Points, in no order, along strands that fork, close into loops and pass close to each other.
(in the rows, 128 means zero)
Points whose rows are less than 156 apart are linked; no others are. Some points are linked to none.
j688: [163,113,115,109,105,169,136,120,106,133,107,128,127,101,134,125,114,168,132,161,138,156,126,150,76,136,123,128,143,189,94,131,81,147,155,138,173,92,98,153,134,118,101,148,153,164,86,126,94,104,107,122,124,131,112,139,108,154]
j33: [172,130,84,69,92,107,105,167,97,78,116,152,117,174,126,88,105,130,165,65,113,118,121,95,185,130,118,118,130,79,91,142,166,92,135,154,89,148,145,150,144,103,169,154,115,181,170,145,148,115,144,134,135,108,143,136,136,90]
j831: [82,145,140,96,112,106,165,119,87,138,128,110,149,134,133,114,98,116,146,95,147,126,83,110,170,124,127,106,139,181,131,97,104,128,121,133,130,126,118,139,101,117,96,164,81,172,141,145,128,134,138,114,109,130,136,125,119,133]
j755: [135,127,126,97,130,118,95,128,110,82,146,154,113,159,183,102,145,106,123,156,157,149,110,107,192,60,144,107,101,87,136,127,172,114,114,156,121,143,128,180,154,96,172,163,115,175,123,164,153,120,130,155,80,85,160,116,129,101]
j140: [145,118,119,162,118,136,106,113,157,161,111,169,119,119,101,122,135,147,124,111,113,134,135,111,127,106,118,180,110,120,155,131,98,127,125,61,128,107,129,67,151,159,125,119,134,72,134,139,137,150,136,162,140,143,152,137,135,148]
j403: [97,118,98,105,150,92,126,145,147,97,144,109,133,151,148,135,119,118,100,91,77,82,118,151,196,166,120,90,162,89,177,122,154,104,129,163,124,148,135,109,96,83,121,132,119,136,174,143,131,96,110,102,122,141,126,112,120,75]
j914: [127,100,82,159,126,137,131,90,131,159,127,144,132,105,114,137,127,167,129,171,112,129,111,206,79,142,130,131,131,131,177,121,60,126,144,93,134,122,115,129,179,172,139,104,138,101,100,105,83,138,134,124,138,128,137,123,134,124]
j377: [132,123,111,108,131,115,84,131,170,116,160,128,93,128,164,127,154,104,110,139,129,125,130,127,181,110,133,125,125,69,193,102,164,92,141,154,118,154,118,123,138,82,160,158,109,138,156,169,147,126,81,154,104,130,159,111,112,83]
j687: [162,92,166,135,129,168,114,146,108,107,145,166,120,113,124,125,127,128,129,107,108,146,159,85,72,141,107,146,85,120,83,152,145,168,105,127,116,118,149,157,165,153,170,112,169,132,103,127,110,143,135,186,102,117,97,134,121,154]
j317: [125,125,79,108,97,124,166,106,124,139,90,113,149,155,76,97,86,166,136,108,137,114,107,142,155,122,121,114,133,123,160,121,90,133,91,97,139,86,140,146,125,124,102,130,98,110,139,128,137,125,114,96,122,118,132,159,160,130]
j964: [119,145,157,170,163,122,106,130,154,126,152,121,139,98,148,147,165,107,111,157,128,173,147,159,117,139,137,111,116,115,162,123,163,131,122,124,112,169,154,137,161,128,164,98,153,108,117,119,131,117,135,138,139,148,123,113,142,86]
j506: [85,144,160,140,152,96,151,153,112,150,130,94,94,147,127,166,128,77,128,111,157,79,119,102,145,138,129,113,120,149,96,156,160,127,126,164,109,156,109,127,60,158,108,137,107,133,164,94,122,130,160,92,132,135,90,97,118,146]
j269: [79,119,114,108,104,120,149,126,142,157,136,107,121,103,117,134,113,108,137,120,101,116,96,159,110,125,126,143,145,153,160,117,127,120,135,86,116,123,118,116,139,165,109,104,124,112,116,126,126,132,149,120,122,134,123,117,119,136]
j150: [129,127,69,67,38,150,179,143,65,100,125,117,118,101,122,114,106,126,116,82,117,144,70,110,150,165,137,105,177,127,122,85,129,91,140,171,158,115,144,142,122,121,127,152,90,151,124,145,131,139,124,154,113,135,149,158,111,137]
j87: [153,98,141,198,176,151,145,117,152,150,111,165,122,133,101,154,131,139,135,127,98,146,164,129,63,144,110,160,110,114,112,175,79,150,140,109,146,160,140,96,132,184,143,119,170,88,110,126,83,128,128,151,160,150,112,141,110,169]
j373: [182,117,112,98,95,178,123,108,139,139,78,90,144,132,95,122,129,156,133,145,134,135,141,125,97,126,149,131,140,116,148,119,121,141,126,97,132,104,148,151,114,125,129,90,122,103,107,132,138,147,95,96,147,105,150,140,157,126]
j848: [118,128,119,94,113,128,136,107,143,118,145,114,96,133,152,131,125,126,104,138,108,72,91,143,131,118,140,132,173,142,148,152,117,114,115,105,166,104,118,93,114,110,85,151,115,141,108,130,115,109,144,123,144,151,117,133,89,129]
j38: [111,92,85,124,79,103,151,135,112,141,138,154,136,113,82,104,96,141,145,72,70,142,109,142,105,152,84,144,124,140,102,129,107,106,172,106,108,119,119,117,160,170,133,117,110,127,139,108,105,163,150,150,121,125,128,111,134,133]
j336: [104,126,138,170,172,157,126,92,181,134,117,112,104,102,140,161,155,103,109,145,125,167,159,174,96,169,132,154,120,71,192,127,108,130,130,128,146,132,136,85,117,131,128,94,145,72,93,129,108,114,101,110,138,135,149,148,141,118]
j35: [149,132,133,98,128,186,100,135,92,107,126,120,129,136,134,109,165,139,142,164,158,140,134,111,146,68,143,116,104,122,121,127,151,153,86,139,141,119,128,175,137,122,155,132,130,149,103,135,134,104,152,142,95,75,119,140,133,136]
j847: [123,111,123,122,127,162,123,145,126,102,133,132,139,111,123,107,112,133,116,100,125,139,136,108,123,152,124,120,94,110,138,138,133,112,155,154,104,123,123,149,132,127,154,118,152,126,117,131,125,139,111,136,111,88,157,159,145,158]
j917: [90,115,112,130,87,103,135,136,79,117,147,161,165,97,85,108,98,154,150,80,107,143,101,114,119,126,94,129,116,133,103,111,124,117,125,119,112,127,121,149,171,145,159,138,131,158,130,102,111,146,145,151,93,117,119,101,129,123]
j744: [169,97,117,85,72,182,113,112,105,117,139,146,123,101,151,93,122,133,126,92,117,153,158,95,86,127,134,153,117,105,109,133,117,127,139,111,100,83,107,104,130,135,127,117,128,111,99,127,145,153,98,148,157,104,157,154,147,168]
j657: [154,129,156,166,155,141,69,114,150,165,101,175,134,134,95,123,169,158,120,140,103,162,165,112,145,101,126,172,82,102,140,121,106,144,96,80,135,117,148,91,160,137,135,121,128,69,119,128,147,141,127,162,128,141,165,146,144,136]
j152: [163,94,83,102,84,187,155,109,121,115,100,117,118,87,115,121,94,162,141,124,110,134,125,137,72,146,108,118,166,132,108,151,108,147,170,137,148,116,103,164,141,142,130,112,142,128,84,117,82,122,107,126,128,122,115,159,114,150]
j865: [146,119,163,198,183,137,130,127,144,149,118,144,113,126,129,151,156,151,141,155,134,130,157,137,92,133,120,159,97,136,99,175,102,155,109,99,154,120,129,101,131,158,109,126,174,100,133,115,123,117,157,141,147,149,94,140,105,160]
j153: [137,130,99,94,103,104,115,144,138,99,139,121,116,127,120,104,103,121,121,90,114,110,109,112,162,137,124,111,145,101,118,134,165,77,171,164,94,151,128,137,130,94,139,127,107,163,161,136,132,126,128,133,123,126,133,130,125,84]
j442: [110,136,136,91,128,138,151,121,116,127,120,100,146,125,125,110,119,113,125,109,148,123,128,105,125,139,129,116,142,160,123,138,123,131,150,137,137,111,122,129,83,106,90,143,113,169,119,134,123,121,108,118,131,123,136,151,121,145]
j822: [130,153,185,189,172,111,79,114,183,180,102,142,150,129,111,125,144,138,132,162,140,163,140,123,157,107,133,140,68,119,149,113,110,132,107,88,115,145,135,115,138,141,108,116,126,95,147,122,152,146,130,123,128,148,151,124,147,105]
j334: [153,143,132,127,110,155,137,122,124,142,149,135,126,115,143,154,150,107,112,136,112,117,126,156,88,146,119,130,163,145,108,156,132,157,147,118,137,134,134,117,144,138,139,119,155,134,86,122,111,107,119,168,153,177,106,98,98,130]
j627: [160,135,125,171,146,140,106,116,160,151,139,183,128,137,110,149,160,153,132,129,100,139,158,166,112,142,113,136,143,86,162,131,136,134,122,90,132,139,174,105,182,146,163,89,159,93,113,113,116,135,130,188,153,180,136,132,136,113]
j484: [120,136,131,147,148,155,99,100,163,139,141,137,98,89,134,145,163,122,110,175,148,179,145,150,99,135,144,141,108,117,197,118,110,117,136,141,133,108,122,97,154,113,131,89,139,87,68,140,119,139,101,155,137,158,152,137,138,130]
j486: [135,147,196,121,124,112,122,145,102,157,134,137,166,120,139,124,130,121,161,134,165,125,117,96,124,102,123,133,104,168,57,145,129,185,98,140,129,121,119,139,127,149,135,147,146,166,140,117,146,126,161,120,98,120,91,124,111,136]
j352: [98,132,151,165,194,95,99,133,180,131,164,109,110,118,180,170,171,94,97,170,168,142,125,138,156,133,145,127,101,110,148,111,136,116,120,139,105,137,106,103,104,117,114,152,141,116,159,138,153,107,142,88,120,115,134,134,115,112]
j86: [105,105,142,202,187,129,129,124,186,139,135,170,104,117,120,158,134,128,115,119,102,135,144,140,80,163,108,172,111,77,150,145,104,119,147,129,130,151,141,79,160,158,120,127,168,88,130,127,118,125,147,150,138,141,138,143,121,155]
j419: [128,114,93,144,111,125,122,78,110,142,133,161,147,95,120,138,128,193,115,169,117,141,106,203,97,92,126,116,126,147,157,111,93,147,100,94,152,88,115,131,171,149,132,101,130,119,85,110,95,117,130,130,132,131,115,119,120,133]
j186: [153,116,75,67,67,159,145,126,105,111,118,134,117,122,126,105,101,151,123,98,131,150,109,121,137,133,132,110,159,116,138,116,133,98,142,136,139,93,119,126,154,121,123,139,109,125,113,144,128,138,118,163,124,111,145,147,127,136]
j798: [169,135,91,95,101,159,159,139,70,69,85,100,160,144,104,98,101,140,137,81,123,141,144,98,121,164,135,90,146,137,121,113,139,134,139,158,120,140,135,186,99,99,151,124,118,126,132,125,124,126,92,108,150,99,133,163,170,114]
j715: [123,88,105,166,143,152,126,102,134,142,146,160,156,126,118,130,141,170,120,131,93,154,140,168,83,139,113,136,116,102,175,127,112,149,129,100,121,136,150,118,184,175,176,90,154,92,111,118,110,128,129,165,116,136,140,117,149,131]
j84: [169,108,66,117,88,130,135,148,114,116,79,142,156,155,99,97,91,173,169,87,118,126,148,124,166,142,120,123,142,87,126,126,138,118,124,123,111,108,150,138,135,103,134,125,118,117,157,127,145,135,119,126,138,82,160,174,202,107]
j894: [154,126,133,153,156,129,140,115,144,143,85,118,158,148,104,127,127,154,111,144,108,108,151,148,126,126,110,128,121,150,100,155,118,129,148,106,141,142,123,122,121,125,122,117,131,127,138,103,99,113,120,123,150,133,111,124,149,131]
j436: [133,133,143,175,164,99,128,123,184,159,132,122,100,145,115,156,130,110,119,155,152,85,142,138,152,98,140,159,112,108,139,145,115,99,116,104,140,139,113,87,105,137,88,139,121,96,153,137,134,132,142,114,151,155,138,116,123,133]
j868: [149,132,124,73,106,142,96,131,62,70,153,159,107,157,174,105,132,102,106,132,157,121,79,92,185,76,142,114,134,95,109,126,161,113,102,172,116,134,125,175,139,95,160,174,126,195,132,154,138,128,133,175,86,111,134,108,89,104]
j600: [94,133,123,165,193,101,145,125,166,121,176,95,91,113,199,175,186,106,89,176,143,130,136,153,129,151,143,131,139,121,138,127,122,107,125,122,127,122,127,113,79,116,104,146,133,125,165,113,119,100,140,70,146,134,121,125,101,109]
j928: [168,130,107,89,88,133,119,141,65,77,100,165,136,147,102,74,107,148,148,65,106,115,142,69,170,135,129,139,118,97,63,150,165,115,117,138,101,123,130,143,143,122,170,134,114,167,154,128,150,129,139,127,140,99,132,144,134,127]
j567: [144,122,133,89,104,179,107,127,66,88,121,132,123,135,140,104,124,142,137,125,178,141,93,112,154,97,141,112,140,117,108,123,135,136,84,171,170,94,126,159,132,95,125,177,116,172,84,155,137,97,142,141,77,92,132,151,114,140]
j183: [104,140,144,151,163,58,124,136,122,172,163,141,99,139,168,145,129,107,124,124,137,63,133,105,172,103,119,127,125,132,99,150,141,148,98,113,119,125,121,96,110,139,101,156,110,119,165,92,151,115,165,128,139,146,98,72,94,128]
j329: [155,178,176,167,146,139,120,114,145,160,120,127,139,137,137,142,172,118,147,181,149,201,145,152,78,127,140,101,95,154,115,117,103,165,141,111,117,142,135,142,153,148,161,112,149,93,99,137,118,142,115,146,154,159,126,112,123,134]
j97: [130,134,127,113,141,51,154,141,155,160,130,82,87,158,155,150,108,91,121,147,132,63,105,112,166,99,140,158,165,173,105,132,125,96,163,125,137,139,116,93,76,122,83,136,87,130,165,137,134,163,132,100,132,160,134,93,122,145]
j537: [105,126,88,107,109,162,120,112,111,78,186,131,99,100,146,137,158,130,87,135,132,126,117,158,116,117,132,104,139,112,182,102,165,129,112,165,143,112,145,144,160,115,131,105,140,117,94,136,120,120,108,161,106,137,130,112,107,118]
j147: [121,88,119,167,154,122,124,147,165,123,111,164,114,130,106,142,122,137,116,71,88,112,151,138,121,170,108,169,133,80,146,170,131,111,162,133,108,149,135,84,157,145,142,105,131,85,149,116,128,134,134,132,140,133,135,144,143,144]
j559: [139,99,89,85,84,169,158,142,124,110,108,108,108,112,103,136,104,123,136,102,103,86,108,132,90,149,114,144,170,118,120,159,119,129,138,138,141,105,116,129,127,154,122,129,145,128,106,130,90,124,137,109,124,119,109,151,110,142]
j332: [94,139,156,164,159,85,115,155,114,125,161,131,127,157,145,139,146,114,140,116,149,84,131,111,168,96,119,129,107,109,106,152,162,154,77,98,86,149,137,128,115,157,129,125,127,122,180,94,164,110,184,90,124,129,94,79,121,111]
j461: [138,102,103,100,98,137,126,125,75,99,139,166,134,117,99,90,95,174,146,58,94,110,118,88,127,142,107,144,131,110,61,145,141,123,129,131,112,120,140,133,174,146,161,129,123,158,151,116,123,149,142,164,105,98,119,132,129,144]
j575: [107,155,169,142,105,134,135,133,120,166,129,100,132,92,133,161,139,108,165,166,145,140,112,167,60,137,129,142,152,206,76,137,97,178,133,130,143,127,109,133,121,171,106,136,146,141,116,115,111,115,131,96,132,149,58,108,90,146]
j188: [118,123,103,136,146,80,120,105,171,156,125,108,101,153,128,134,112,115,118,137,130,91,126,138,167,108,138,159,127,109,176,145,109,92,124,112,143,100,102,72,90,117,83,133,98,99,122,140,138,128,119,113,132,148,163,121,140,116]
j430: [85,152,152,171,177,50,162,151,164,142,176,101,94,135,195,170,171,95,105,175,139,108,145,143,118,165,148,108,150,143,103,130,144,121,132,132,105,143,124,113,88,152,103,138,129,114,170,105,147,118,157,75,171,157,96,105,94,121]
j721: [106,147,164,198,193,121,119,135,173,143,130,124,111,132,133,166,145,105,133,156,152,115,157,127,106,136,128,125,96,125,125,154,123,130,115,117,135,134,136,108,95,173,110,136,144,101,142,123,135,133,148,108,153,151,101,112,117,155]
j423: [126,103,105,130,144,158,94,139,160,115,129,145,128,129,126,117,137,128,123,135,132,122,146,130,142,125,122,133,99,84,168,133,159,116,121,147,126,124,144,134,149,102,146,133,131,118,125,138,139,113,136,133,97,87,149,150,162,128]
j649: [138,139,140,172,138,138,134,143,142,131,107,123,138,133,104,144,122,103,130,115,109,135,162,140,95,153,125,129,124,144,111,167,128,131,175,126,102,174,126,135,122,134,140,101,156,122,128,106,111,123,124,130,155,139,122,133,147,123]
j328: [144,136,151,139,166,105,104,133,164,141,115,112,131,161,126,124,140,134,125,140,144,95,146,110,156,110,125,135,122,120,105,147,130,109,130,106,144,145,141,117,105,105,109,126,131,134,155,116,139,129,144,111,145,138,130,122,152,110]
j309: [177,127,129,104,111,166,118,120,92,142,112,127,152,143,97,113,140,161,143,150,132,116,126,121,150,94,123,126,118,149,87,124,133,145,100,117,160,110,144,165,152,108,148,123,142,149,126,125,142,120,134,120,120,95,124,144,138,118]
j354: [61,126,126,130,118,71,156,150,142,148,134,108,140,108,108,118,99,106,144,120,99,156,88,152,108,131,115,117,126,154,141,96,135,105,147,110,116,150,93,147,123,135,122,125,89,122,133,139,136,135,160,129,130,134,148,95,136,112]
j113: [60,145,147,139,134,69,167,111,116,158,131,80,138,156,129,123,104,132,164,156,154,125,102,138,151,111,137,108,123,179,138,88,108,131,120,116,122,132,112,144,88,120,86,148,101,147,148,123,152,117,138,100,129,116,141,123,123,127]
j74: [132,102,82,116,122,122,103,148,134,128,121,130,148,131,125,102,129,137,146,114,126,156,148,128,175,136,117,96,113,63,183,104,152,101,125,171,103,136,142,149,163,108,180,101,103,107,152,153,166,134,118,143,110,68,158,146,186,109]
j160: [151,124,139,113,105,122,119,108,103,150,111,139,156,117,123,115,121,187,150,173,133,167,100,161,120,73,135,136,137,205,99,103,74,143,125,107,165,85,101,129,150,124,107,148,139,153,114,123,119,118,116,122,123,133,100,127,112,149]
j749: [95,127,118,150,172,110,133,105,191,137,115,106,110,105,160,146,133,103,103,142,119,124,151,185,133,162,126,146,155,103,193,122,106,96,130,137,154,144,122,77,116,117,103,123,120,100,123,137,108,110,96,75,138,136,151,166,136,106]
j12: [175,124,131,109,103,174,120,107,119,140,142,145,117,94,129,109,134,128,106,122,121,162,161,124,90,111,123,142,124,152,107,133,109,115,163,109,128,93,109,104,138,118,116,121,123,114,82,130,123,148,98,177,154,143,145,142,123,149]
j123: [100,134,157,142,122,118,168,142,136,172,133,121,111,116,127,162,120,90,149,142,126,116,119,133,70,135,119,148,145,191,89,158,106,132,145,117,136,127,91,114,109,184,97,136,135,126,112,107,122,128,142,112,138,144,86,108,92,177]
j218: [163,132,134,96,82,145,150,110,118,151,107,108,142,114,123,123,112,134,122,116,127,133,124,116,97,142,133,141,164,178,113,122,111,110,177,123,129,99,129,113,105,112,105,117,108,140,105,123,111,157,98,141,166,146,131,146,135,134]
j6: [97,145,148,137,122,64,152,161,113,154,122,128,127,139,109,156,104,82,150,88,123,94,131,110,132,138,100,137,127,160,76,146,164,117,167,145,103,156,113,114,72,134,115,119,109,140,164,97,121,143,174,113,139,156,95,77,110,124]
j435: [142,116,90,98,85,130,162,123,89,120,80,133,171,140,74,87,74,179,159,64,112,103,130,126,134,149,110,131,150,120,126,137,100,124,119,109,133,111,129,131,112,126,119,124,121,107,137,98,133,148,126,107,142,113,124,151,155,131]
j909: [140,152,147,96,117,144,105,144,108,110,120,115,144,153,144,116,147,85,104,113,142,126,151,76,155,98,152,100,110,116,134,132,168,143,117,124,96,146,146,149,114,89,152,127,118,150,113,149,151,158,89,129,134,98,146,127,146,103]
j916: [132,119,104,94,126,127,130,96,164,137,132,140,88,131,143,104,110,117,88,122,102,97,124,137,155,129,148,137,165,120,184,127,120,110,128,118,151,88,116,85,104,97,78,141,102,126,100,153,136,128,106,147,127,143,156,148,110,129]
j280: [73,143,142,142,132,53,142,130,118,160,150,103,122,134,167,137,109,113,133,154,151,105,102,140,142,87,141,135,147,187,114,110,120,139,102,110,131,110,112,95,101,152,83,154,110,134,162,111,149,117,162,91,143,143,102,85,97,140]
j918: [143,152,167,184,184,123,118,138,154,101,199,187,121,125,154,166,170,133,116,176,123,177,132,107,77,124,135,142,95,120,115,134,118,156,105,129,129,100,146,104,156,146,137,148,180,108,93,126,124,97,157,174,109,165,96,108,97,173]
j684: [168,149,162,128,138,111,104,146,122,147,89,138,149,151,105,100,122,141,161,137,122,112,145,90,174,95,114,127,113,145,104,120,138,139,111,89,126,150,142,143,149,138,149,123,126,146,165,119,155,144,134,119,133,112,144,133,149,113]
j166: [119,140,144,151,167,142,79,123,175,104,169,161,107,104,154,152,173,98,78,172,143,165,139,159,140,126,151,131,99,97,164,116,136,102,122,147,143,119,118,99,133,100,135,133,138,105,86,151,133,119,95,148,116,140,143,147,115,128]
j154: [125,153,187,148,124,125,123,141,103,153,119,108,154,111,115,158,137,118,172,140,146,132,122,114,93,133,135,130,132,174,46,133,114,180,121,140,121,135,125,147,133,161,147,131,153,153,152,112,136,132,139,94,127,126,44,101,110,133]
j326: [84,124,156,192,166,90,127,110,143,191,97,116,146,140,105,129,117,145,138,158,147,141,133,157,117,126,128,150,69,137,132,115,84,137,117,101,122,145,118,120,109,148,91,129,127,107,152,111,139,134,147,105,124,114,143,122,144,146]
j500: [121,128,123,90,120,150,141,133,78,99,131,115,133,121,120,120,108,164,137,146,169,131,87,112,138,127,135,89,127,145,93,106,118,139,90,178,177,110,113,175,143,105,110,171,140,197,109,136,121,84,133,117,88,109,103,161,100,147]
j99: [129,133,160,139,173,129,91,126,136,93,175,196,125,122,165,123,147,133,98,150,127,142,132,96,132,86,130,130,93,108,123,120,173,155,86,151,137,122,141,138,182,131,164,122,161,142,122,126,124,126,151,185,77,123,114,105,128,137]
j532: [78,123,127,113,150,93,141,114,164,115,127,104,126,129,175,143,140,98,106,122,109,116,146,153,162,174,127,118,160,88,183,117,131,98,141,157,141,136,139,91,90,81,107,130,119,125,155,139,128,117,90,76,131,127,130,146,129,84]
j913: [146,125,100,90,92,155,114,135,99,86,136,151,124,136,138,100,113,158,106,83,106,125,120,116,159,141,124,107,161,100,129,119,168,113,148,163,131,126,142,150,163,99,142,137,121,149,118,139,132,122,119,174,131,133,136,132,120,111]
j768: [163,106,74,113,103,122,118,144,152,117,107,127,157,139,115,103,101,175,141,114,124,134,137,152,174,142,125,94,155,79,195,108,138,120,126,137,130,116,147,126,160,98,152,99,105,107,139,126,143,127,103,128,124,111,160,142,180,104]
j834: [131,129,135,86,102,188,125,163,112,85,122,129,127,153,116,111,123,97,111,84,127,124,144,92,122,146,139,120,111,105,125,140,163,138,135,153,90,138,132,158,107,100,153,125,134,150,113,158,143,149,107,129,118,94,129,146,138,129]
j299: [137,135,135,171,133,166,126,130,142,127,136,113,133,126,127,147,132,104,132,144,115,183,159,136,56,167,116,124,121,124,121,153,110,142,172,140,93,182,125,166,145,156,174,90,168,108,85,133,101,125,112,162,155,126,119,128,142,143]
j69: [124,114,102,108,111,137,131,103,114,141,127,121,88,123,113,125,102,126,145,139,147,72,89,149,131,97,151,149,162,135,127,152,108,126,91,110,160,93,104,90,124,147,89,156,117,125,103,141,125,99,157,109,129,125,128,133,104,170]
j300: [89,147,176,177,151,102,148,158,142,154,145,117,120,132,125,152,132,101,141,127,169,100,129,87,104,131,110,148,101,165,73,155,127,135,133,134,104,139,110,123,103,177,97,137,151,115,142,110,142,130,171,119,134,135,86,98,112,177]
j216: [76,161,165,169,167,63,136,142,148,145,158,106,126,128,169,165,143,94,134,141,121,126,125,144,115,168,139,108,143,152,118,112,156,116,150,114,100,184,131,138,88,132,126,123,120,134,169,91,127,115,152,94,149,171,106,78,108,86]
j220: [121,126,137,136,130,116,126,105,117,146,138,154,165,116,134,130,120,166,135,162,124,133,108,162,110,93,112,126,116,175,110,112,87,151,127,97,146,119,125,141,166,154,126,119,149,152,131,107,119,110,149,135,113,127,83,117,111,144]
j704: [119,147,168,144,154,110,110,141,139,106,178,144,139,115,165,141,166,116,118,143,130,138,127,125,133,107,144,107,105,133,128,111,172,161,111,124,100,148,138,149,154,133,161,117,147,138,133,119,138,111,143,153,112,132,97,88,112,111]
j80: [169,120,122,122,141,175,128,132,160,122,103,90,113,139,98,133,153,119,114,151,129,109,145,140,117,140,158,142,147,108,173,145,146,131,114,119,140,105,140,123,77,72,121,102,133,99,107,152,132,136,89,104,140,128,148,153,168,127]
j539: [134,139,116,87,97,151,182,125,87,106,87,78,138,142,85,108,95,141,169,105,148,138,120,93,107,154,154,93,151,182,94,83,125,137,136,160,135,158,126,182,91,122,132,144,115,169,127,126,100,136,88,97,129,118,141,160,149,122]
j211: [149,146,124,94,119,127,121,120,115,101,109,87,139,172,138,115,146,123,124,143,154,126,142,119,191,91,157,107,138,119,167,93,170,116,114,133,138,136,165,159,110,72,155,114,97,139,139,154,152,138,81,129,115,121,177,126,150,89]
j106: [140,153,119,71,96,165,178,118,60,98,99,64,138,153,107,123,113,136,125,127,155,127,111,114,132,136,148,101,174,177,127,58,122,128,112,153,171,125,162,175,96,103,135,122,94,154,138,154,112,153,79,112,128,127,151,144,140,130]
j52: [113,153,194,150,137,103,129,164,123,148,115,141,150,125,117,106,121,109,154,113,130,172,158,86,107,127,122,127,67,175,79,125,143,151,153,132,72,158,116,158,108,142,131,128,130,151,142,113,123,165,153,134,127,111,119,110,141,140]
j116: [111,124,113,104,158,94,113,127,124,98,156,110,119,167,178,135,137,109,100,125,112,68,125,110,208,152,121,108,143,68,151,143,155,119,103,141,127,139,125,110,78,85,109,170,118,166,172,106,138,98,128,93,121,152,109,101,96,87]
j750: [126,148,165,101,130,126,100,125,110,126,128,126,151,161,162,106,151,115,149,144,182,125,108,102,182,69,131,112,106,126,111,125,145,153,82,125,123,140,126,175,145,127,158,152,105,173,139,151,151,112,142,125,96,91,141,130,134,114]
j121: [121,153,112,58,73,107,176,148,68,107,118,128,117,114,107,113,74,107,138,58,143,121,72,81,163,151,123,119,149,150,98,92,108,107,125,160,152,117,131,143,108,124,108,173,80,170,166,140,120,138,134,122,117,137,143,156,101,125]
j960: [105,146,131,89,120,153,131,141,125,91,150,94,118,150,140,149,162,73,99,119,114,80,111,115,138,143,149,140,142,106,147,137,169,145,109,131,112,141,131,129,75,82,114,157,138,140,112,141,138,128,119,103,128,129,125,132,93,108]
j25: [167,109,130,168,146,181,122,121,141,126,113,151,120,95,138,143,133,138,116,146,118,191,167,137,62,158,101,132,112,115,134,155,96,143,173,142,138,143,112,145,134,137,136,98,178,111,88,139,105,129,106,150,138,126,148,152,148,150]
j237: [131,96,92,146,150,140,105,164,171,102,103,153,136,135,120,134,135,125,130,96,85,99,173,162,145,196,107,151,143,68,169,161,149,109,138,186,111,148,140,76,131,98,137,108,149,93,146,136,140,121,126,130,135,120,114,164,169,116]
j732: [80,148,137,122,135,69,153,154,128,128,131,91,144,134,125,137,108,94,143,115,116,115,106,121,124,141,121,105,146,179,113,115,154,111,176,139,97,166,118,136,93,125,123,115,100,167,166,123,132,126,142,106,135,157,115,101,123,92]
j604: [134,128,149,150,135,141,113,107,130,140,138,130,146,96,145,137,159,120,107,181,147,205,149,163,91,115,123,103,102,148,162,114,122,136,150,144,131,148,127,137,180,137,147,86,152,78,89,133,123,136,108,156,132,134,149,102,136,123]
j596: [148,146,114,79,87,153,150,106,67,98,109,91,152,141,133,112,126,139,130,134,170,143,124,93,171,91,156,81,152,154,128,68,142,122,112,156,148,131,161,160,131,98,143,133,87,154,136,158,143,155,91,144,112,125,171,130,132,110]
j295: [142,112,111,130,85,120,121,123,132,150,140,178,139,111,97,105,107,161,133,92,94,123,120,120,121,114,113,164,136,120,110,134,116,110,157,76,111,109,107,104,164,163,117,132,103,112,143,122,147,165,144,161,147,124,149,119,141,143]
j477: [139,125,99,114,113,124,161,87,134,142,85,84,138,138,91,106,103,162,138,157,121,121,121,158,119,120,144,127,138,149,153,112,84,126,131,100,153,103,133,131,98,120,100,113,107,107,99,130,86,147,102,73,150,124,143,138,159,122]
j481: [117,120,157,174,176,141,83,135,162,110,175,183,117,100,156,146,153,126,89,147,136,163,136,115,95,116,130,135,76,94,144,106,133,138,113,146,124,117,142,116,147,140,141,125,163,101,107,136,122,117,130,158,93,128,144,122,126,146]
j941: [130,105,108,115,95,137,144,133,128,150,106,104,120,121,84,132,103,124,147,111,130,72,98,144,121,125,128,157,154,145,113,151,121,137,111,96,145,112,116,116,130,161,104,130,127,109,122,132,125,140,148,86,127,125,107,119,123,149]

A piece is two or more points that can be reached from each other along the links. Count, over all rows, the pieces, the separate loops (a circle has one, a figure eight two, a Y none), the forks (points with three links) and the tips (points with one).
pieces | 4
loops | 2
forks | 11
tips | 15

How many points has the smallest loop of links through each point below? Write - if it is on no loop.
j928 | -
j188 | 13
j704 | 7
j909 | -
